Points, in no order, along strands that fork and pass close to each other.
In the rows, zero is written as 128.
Points whose rows are less than 139 apart are linked; no others are. Some points are linked to none.
Q406: [153 128 126 133 108 148 114 142 134 129 141 164 181 181  79 109 118 108
 147 103  99 114  99  91 134 158  97 105 160 144 132]
Q35: [155 108 119 124 103 134 141 170 117 180 160 115 132 109 133 122  94  92
 130 137 124  58 124 130 103 173 105 141 144 162 131]
Q928: [ 91 124 114 126 133 122 162 112 145 181 106  84 122  91 145 131  97  85
 159 140 172 113 152 195 173 132 146 151  79 133  78]
Q977: [106 210 149 151 197 133 141 130 159 118  46 164 115 157 140 129 147 110
 123  78 146 197 115 149 158 152 137 141 119  71 143]
Q574: [131  89 113 142 143 148 149 196 154  81 137 101 118 103 103 105 140 150
 125 191  96 143  89 111 123 116 134  89 128  82 109]
Q372: [ 97  95 136 143 171 155  60 147 102 109  89 163 125 149 101 100 148 147
 151  82 162 138 105  91 157 120 110 112 137 158 147]
Q827: [157  58 107 137 141 128  72 108  70 108 158 119  94 105 157 133 140 115
 177  94 180 147 122 105 135  88  86 111 118 132 132]
Q62: [125 148 125 117 116 101 173  95 134 127 132 114 200 124 113 178 143 135
 109 129 119 117 140 153 135 144 125 102 111 133 122]
Q168: [108 154 118 157 130 107 128 140 123 142 167 187  89 142 151 103  92 133
 112 178 135 126 142 119 148  71 134 156 151 161 116]
Q297: [195 105 143  95 117 123  67 191  83 117 142 191  98 179 117  82 155 173
 134 176  79 125 120 129 101  76 135  96 150 121 172]
Q185: [145 111 136 153 125 164 102 124 137  83 140  58 188 157  73 136 153 128
 117  60 173 165 142 132 121 105 115  78 121 156 164]
Q49: [116  80 114 162 135 154 132 116 160 138 119  54 148 140 112 159 174 104
 150 165 148  96  95 147 118  94 149  66 105 146 117]
Q272: [133 152 129 112 143  93  97 122 127 148 176 110  65 146 142 105  87 167
 123 159 119 146 144 147 120  63 136 130 157 156 127]
Q245: [137 147 126 115  79 136 145  68 174 137 165  34 136 131 117 144 102 152
 125 110 155 138 173 149 116 125 169 126  83 154 139]
Q962: [108 125 129  79 114  89 144 116 167 128  94 113 177  96 140 137 168 135
 137 149 103 107  81 129 104 200 121 147  99  99  98]
Q166: [130 111 135 136 145 134  66 128 117  89 167 161  76 135 129 113  99 106
 141 121 109 114 124  72 142 105 127 115 154 175 114]
Q566: [143 146  98 148 152  92 130 113 139 168 151 213  95 156 148 126 103 136
 121 145 126 150 158 105 115 119 126 149 155 147 133]
Q132: [173 132 129 138 138 139  94 145 194 123 173  76 142 143 106 102 134 137
 152 114 169 132 120 136  93 128 136  86  94 173 171]
Q111: [118 124 126 131 130  89 163 126  86 141 111 199 166 102 141 111 152 141
 109 189  80  91 114 156 131 124 118  96 147  97  95]
Q622: [136 107 141 118 160 107 107 203 145 145 131 150  94 147 124  96 162 116
 161 189 103  65  78  87 141 120 143 126 111 120 141]
Q774: [140 125 174 129  99 150 136 140 159 103  90 213 109 172 136  92 153  78
 153 125  89 189 118  64 137 144 110 184  95  74  94]
Q317: [129 194 168  97 106 133 148 100 167 119 168  74 125 146 115 138 100 148
 103 104 132 140 180 131 132 124 162 105 121 151 174]
Q39: [108 137  96 111 144 127  91  92 134  97 133  88 101  85 152 116 128 175
 116 102 160 160 140 169 142 111 156 109 111 142 144]
Q445: [185 103 110 143 146 124 142 119 116 150 185  77 142  98 158 173 156  88
 113 167 155 131 144 146  87 102 111 132 107 113 110]
Q911: [110 178 148  94 128 101 120 132 106  83  95 214 140 132 146 116 111 102
  92 129 111 155 166 130 181 146 151 142 149  98 107]
Q978: [131 160 161  79  97 117  92 143  97 121 129 197 150 161 176 111 136 140
 101 142  87 130 154 136 182 110 161 118 140  97 145]
Q114: [150 139 100 125 117 128 149 139 124  88 110 148 159 106 143 123 194 168
 109 179  98 153 125 109  99  95 118 136 113  83 135]
Q754: [165 121 142 148 129 155 141 190 133 137 157  84 112 154  97 126 120 120
 104 184 101 120 117 107  87  72 133 125 147 141 161]
Q620: [183  88 104 116 169 109 106 125  94 191 166  88 125 121 162 160 122  70
 131 115 181 122 142 151 120 120  95 122 110 127 123]
Q210: [ 91 139 143 113 134 139 140  83 142 151 152  65 147 184 109 190 101  70
 124 108 116  92 164 149 166 145 172 146 139 172  87]
Q149: [112 135 129 122 113 178 139  53 185 152 155  48  96 157  95 140  81 125
 139  80 132 140 153 148 123 159 167 178 117 152 113]
Q912: [155 200 189 124 121 113 113 104 157  99 165  62 155 159 122 136  94 109
  84  77 163 162 185 154 118  74 156 100 134 166 183]
Q706: [135 161 141 141 123 137 115 191 107 126 143 137 118 133 111  96 119 167
  78 153 102 123 136 117  69  84 128 144 160 159 194]
Q397: [103 132 128 114 132 110 137 143 124 170  97 145  97 120 155 127  88 101
 178 122 163 127 120 165 229 135 116 134  73 116 102]
Q387: [ 79  93 131 152 109 139 173  94 130 172  80  77 150  90  93 132  83 111
 144 130 133  91 143 177 155 178 141 115 106 160  83]
Q75: [122  55  97 158 120 155 116 132 134 120 109  56 144  71 110 108 172  96
 155 176 135  60  79 128 117  82 146  64 122 131 109]
Q119: [ 91 120 141 146 141 154 138 127  95 156 129  71  93 112  98 110  74 150
 119 125 150 128 173 208 139 106 149 108 134 184 148]
Q551: [148 147 128 135 101 127 121 105 143 136  97 197  86 125 169 182 122  82
 135 127 132 158  97 136 170 141 130 107 113 110  97]
Q157: [ 88 133 125 156 124 165 118  91 125 131  86 220 102 176 121 119 129 154
 158  60 128 162 133  57 123 158 121 208 143 110 120]
Q389: [135 154 138 135 149  93 133  81 123 148 120 177  99 148 153 152  95  80
 148 119 151 136 134 141 203 137 135 108 120 118  83]
Q449: [110 121 133 130 143 178  76 120 113 116 111 187 112 164 112 123 129 164
 137  42 114 144 106  85 145 168 114 155 161 127 136]
Q899: [161 102 135 110 150 116  77 172 135 116 163 161  92 151 146  98 174 174
 138 169  78 110  95  98 115 134 135 101 138 114 141]
Q930: [134  70  97 149 132 151  99 143 117 102 133 136  70 114 146 112 143 108
 171 128 171 165  98  81 155  68 127 145 106 113 129]
Q31: [181  80 114 149 120 161 158 178 153 112 147  77 146 141 107 102 146 127
 132 161  94 119 100 116 102 104 102  94 133 104 146]
Q677: [117  71 111 119 103 155 119 123  89 118 158  62 122  83  96 129 126 177
 107 120 109 134 121 123  84 108 123 102 163 143 144]
Q675: [ 60 110  98 146 131 135 141 131 119 141 141  59 114 106  85  81  90 145
 134 138 169 112 147 144 125  98 138 140 126 189 130]
Q423: [137 119  85 154  75 122 218  81 151 132 110  99 149 115 136 185 145 204
 140 140  81 137 115 132  95 137 118 130 133 114 153]
Q939: [115 159 110 120 135 128  75 118 134 133 133 100  37  99 171 100  87 168
 132 122 137 135 129 142 126 108 152 150 132 164 147]
Q914: [117 161 112 124 148 113 136 147  99 147 141 135 100  93 135 126  67 138
 102 134 176 131 160 201 160 107 125  99 131 155 127]
Q506: [162 129 176  68 128 122  66 179  67 126 164 201 117 163 147  82 144 131
 112 153  86 115 148 131 147  89 159 147 162 110 140]
Q122: [174  86 102 120 110 108 129 113 112 100 117 199 136  93 136  95 166 159
 137 182 117 177 119  83 148  93 114 112  92  78 122]
Q688: [124  70  89 156  85 159 149 130  78 134 108  67 111  77  90 138 152 153
 113 136 103  95 108  99  58  88  87  86 191 147 181]
Q462: [108 160 144 130 108 130 147 136  96 120 143 153 155 121 113 196  99  27
  95 136 123  87 151 128 127 154 124 125 170 152  86]
Q511: [130 152 115  83 100  61 130 100 137 153  91 161 166  99 171 158 169 118
 139 112 129 100 126  90  77 197 115 160 109 110 123]
Q869: [123 103 118 109  75 103 186 130 141 112  97  93 209 107 121 161 186 150
 133 177  85  94  96 119 103 148 111 132  82  80 132]
Q907: [112 133 154  96 133 129  85 101 119 146 141 155  95 129 191 117  83 109
 157  75 149 109 143 105 174 124 146 197 104 133 111]
Q81: [ 98 187 168 136 167 142 160 185 144 113  81 164 136  98 149 120 117 150
  96 129 137 127 126 159  90 183 121 140 136 106 142]
Q105: [156 160 148 152 152 131 112 136 119  89 165  78 167 160  94 117 114 113
  98  95 177 167 172 143 101  76 122 108 139 174 175]
Q92: [133  74 121 145 118 138 101 172 131 146 110  93  86 115 138 108 160 105
 156 197 122  62  51 110 148 115 136  87 123 131 108]
Q141: [123 132 115 144 151  91 193 136  78 132 105 177 153  99 125 154 111 157
 105 166 111 121 139 207 142 135 103  73 149 104  72]
Q738: [ 78 152 139 125 164 107 211 157 152 124  94 113 138  76 130 113 130 152
 109 143 147 122 152 175 127 180 127 154  98 117 123]
Q334: [ 84 156 186 140 120 142 130  91 179 123  94 222 120 177 132 118 171 110
 159  77 110 157 124  45 118 161 121 212 118  77  96]
Q694: [146 142 142 145 101 134 147 141 147 109  96 217  81 147 157 135 138  60
 130 141 120 161 109 105 144 140 125 166  96 100 113]
Q860: [108  85 119 158 105 164 117 125 162 177  93  59 132 135 103 131 170 110
 158 135 134  59 121 127 116  98 171 123  93 181 143]
Q319: [ 81 126 126 120 162 118 107 115 154 121  97 147 172 159 143 139 184 134
 138  84 127 130 115 112 136 160 147 142 110 115 137]
Q965: [127 158 120 148 146  94 176 123  74 165 122 170 110 117 130 122  67 176
 129 144 118 122 131 200 166 128 111  99 161 132 118]
Q750: [178 107 108 144 102 147 155 159 143 124 129 151 177 189 112 118 149 116
 140 153  92 132  96 121 138 129 109 136 135 112 142]
Q744: [166  79 129 102  95 125  90 173  90 143 167  99 101  73 143 112  96 100
 124 150 114  66 100 100  89 146 112 132 190 146 114]
Q128: [138  94 129 110 108 140  66 144  97 124 177 103 112 110 147 129 105  81
 151 145 124 106 106  77 108  84 127 154 147 156 119]
Q103: [128  75 111 135 125 118 120 140 130  92 110 150 126 121 121  91 156 125
 164 163 119 164  73  71 174  99 105 125  89  90 105]
Q916: [117 197 159 132 146 116 144 151 116  96  73 223 131 102 165 120 121 110
  90 121 140 150 145 137 123 185 126 153 134 105 121]
Q796: [ 98  83 116 129 118 172 150 194 126  78 154  84  99  99  84 102 121 101
 118 191  94 111  84 117 153 112 120  98 184  75 101]
Q938: [ 80  79 123 167 140 144 174 127 144 145 106  54 131  84  66  98 108 148
 122 147 130  74 155 154 128 145 176 128 110 159 108]
Q689: [163  69  96 128 145  88  99  93 103 191 163 122 103 122 157 136 131 123
 172  93 175 113 143 128 124 116  99 115 100 155 126]
Q684: [107 158 141  92 139 127 100  75 159 167 170  76 115 173 103 149  96 121
 124  80 109  99 134 154 129 171 161 166 149 146 118]
Q632: [121 156 128 152 172 115 151 118 156  97  83 143 156 170 130 134 172 166
 132 104 135 186 123 144 159 136 121 118 118 100 170]
Q780: [116 100 108 163 152 179  80 146 112  85 125  99 137 153  93 118 141 138
 110  78 145 152 112 120 137 108 122 102 134 158 141]
Q67: [ 90 166 103 155 119 132 134 121  88 106 102 148 145  89 165 127 121 123
 103 127 179 141 159 113 134  59 132 152 139 139 142]
Q450: [163 123 105 123 122 115 116 127 125 162 151 156  88 127 134 161 127 111
  98 138 136 112 123 118 103 153 114 118 154 144 139]
Q950: [133 183 147 141 140 150 115 167 137  92 140 127 154 153 127 115 112 129
  71 116 131 144 160 125  85 108 134 141 155 166 182]
Q304: [ 66 151 138 113 115 131 142  99 121 138 156  97 162 120 109 165  77  61
  98 133 135  99 151 144 145 160 139 145 132 159  67]
Q130: [101 191 155 138 145 164 148 123 142 142  76 166 124 120 124 147  72 103
 138  66 167 168 131 119 130 198  96 223 123  79 111]
Q809: [131 178 163 138 172 123 152 126 147 107  68 182 117 137 123 137 134  74
 139  62 157 198 122 124 148 195 113 172 114  52 108]
Q484: [176 151 130  90 107 108 182 121 178 164 160  80 131 178 124 165 109 176
 134 136  89 125 121 179 137 170 134 111 109 139 128]
Q624: [127 104 125 124 121  94 195 138 143  93 100 116 183 110 126 161 182 177
 106 194  62 155 125 133  93 125 137 127 100  60 116]
Q671: [ 87 176 130 140 117 194 120  91 130 130  91 165 127 136 130 152 109 120
 174  37 159 166 124  87 117 162 109 211 143  97 120]
Q424: [209 100 136 139 153 128  88 131 106 137 178 103 158 144 113 131 163 133
 119 156 118 103 103 156  59 106  96  39 158 139 128]
Q707: [166 142 119  90 110  64 172  82 131 124 128 166 195 151 124 142 172 171
 130 125 108 125 151 142 123 145 102 111 128  92 131]
Q227: [145 119 139 129 119 162  97 143 105 113 152 164 115 168 109 112  78 118
 135 109 107 126 108 128 161 135 112  89 173 161 123]
Q192: [ 89 141 138 111 132  98 189  96 133 166 129  80 144 102 118 153 119 175
 121 117 128 103 174 173 128 181 135 136 115 125 137]
Q659: [102 154 129 107 128  93  93  67 123 112  96 148 169 128 158 146 177 130
 130  69 151 137 138  80 104 180 125 158 102 118 128]
Q832: [127 105 105 109 123 144  81 107 122  71 163  56 113  62 123 122 143 193
  93  98 142 173 145 132  93 109 159 104 128 137 157]
Q496: [164 153 114  70  96  58 152  85 135 158 131 149 156 102 180 132 153 154
 123 128 120 118 155 117 106 152 106 154 103 104 155]

A fork is a point with three links, a tip a point with one. Leave the first point through the second and follow the links. Name the first fork or tip that comes.
Q119 / Q675 -> Q157
Q166 / Q128 -> Q688
Q445 / Q620 -> Q511
Q389 / Q397 -> Q111
Q462 / Q304 -> Q105
Q192 / Q738 -> Q860

Follow the links from the first point to the second, and from the first to the third. Name the last point that the two ways share.
Q624 / Q389 / Q166 -> Q157
Q965 / Q977 / Q317 -> Q157
Q694 / Q869 / Q92 -> Q511
Q92 / Q624 / Q671 -> Q511
Q930 / Q245 / Q796 -> Q105
Q317 / Q406 / Q319 -> Q105
Q744 / Q387 / Q796 -> Q31

Name the points in between on the shortest way along the links from the first point to the second, in order.
Q574 / Q35 -> Q31 > Q750 > Q406 > Q227 > Q166 > Q128 > Q744
Q622 / Q185 -> Q899 > Q297 > Q506 > Q978 > Q911 > Q916 > Q81 > Q738 > Q192 > Q62 > Q707 > Q496 > Q511 > Q659 > Q319 > Q632 > Q977 > Q809 > Q130 > Q671 > Q157 > Q449 > Q372 > Q780
Q677 / Q774 -> Q832 > Q39 > Q939 > Q272 > Q168 > Q566 > Q450 > Q35 > Q744 > Q128 > Q166 > Q227 > Q406 > Q750 > Q31 > Q754 > Q706 > Q950 > Q105 > Q185 > Q780 > Q372 > Q449 > Q157 > Q334
Q111 / Q912 -> Q141 > Q965 > Q914 > Q119 > Q675 > Q938 > Q387 > Q928 > Q397 > Q389 > Q551 > Q694 > Q774 > Q334 > Q157 > Q449 > Q372 > Q780 > Q185 > Q105
Q372 / Q304 -> Q780 > Q185 > Q105 > Q912 > Q317 > Q245 > Q149 > Q684 > Q210
Q445 / Q659 -> Q620 > Q689 > Q827 > Q930 > Q103 > Q122 > Q114 > Q624 > Q869 > Q962 > Q511
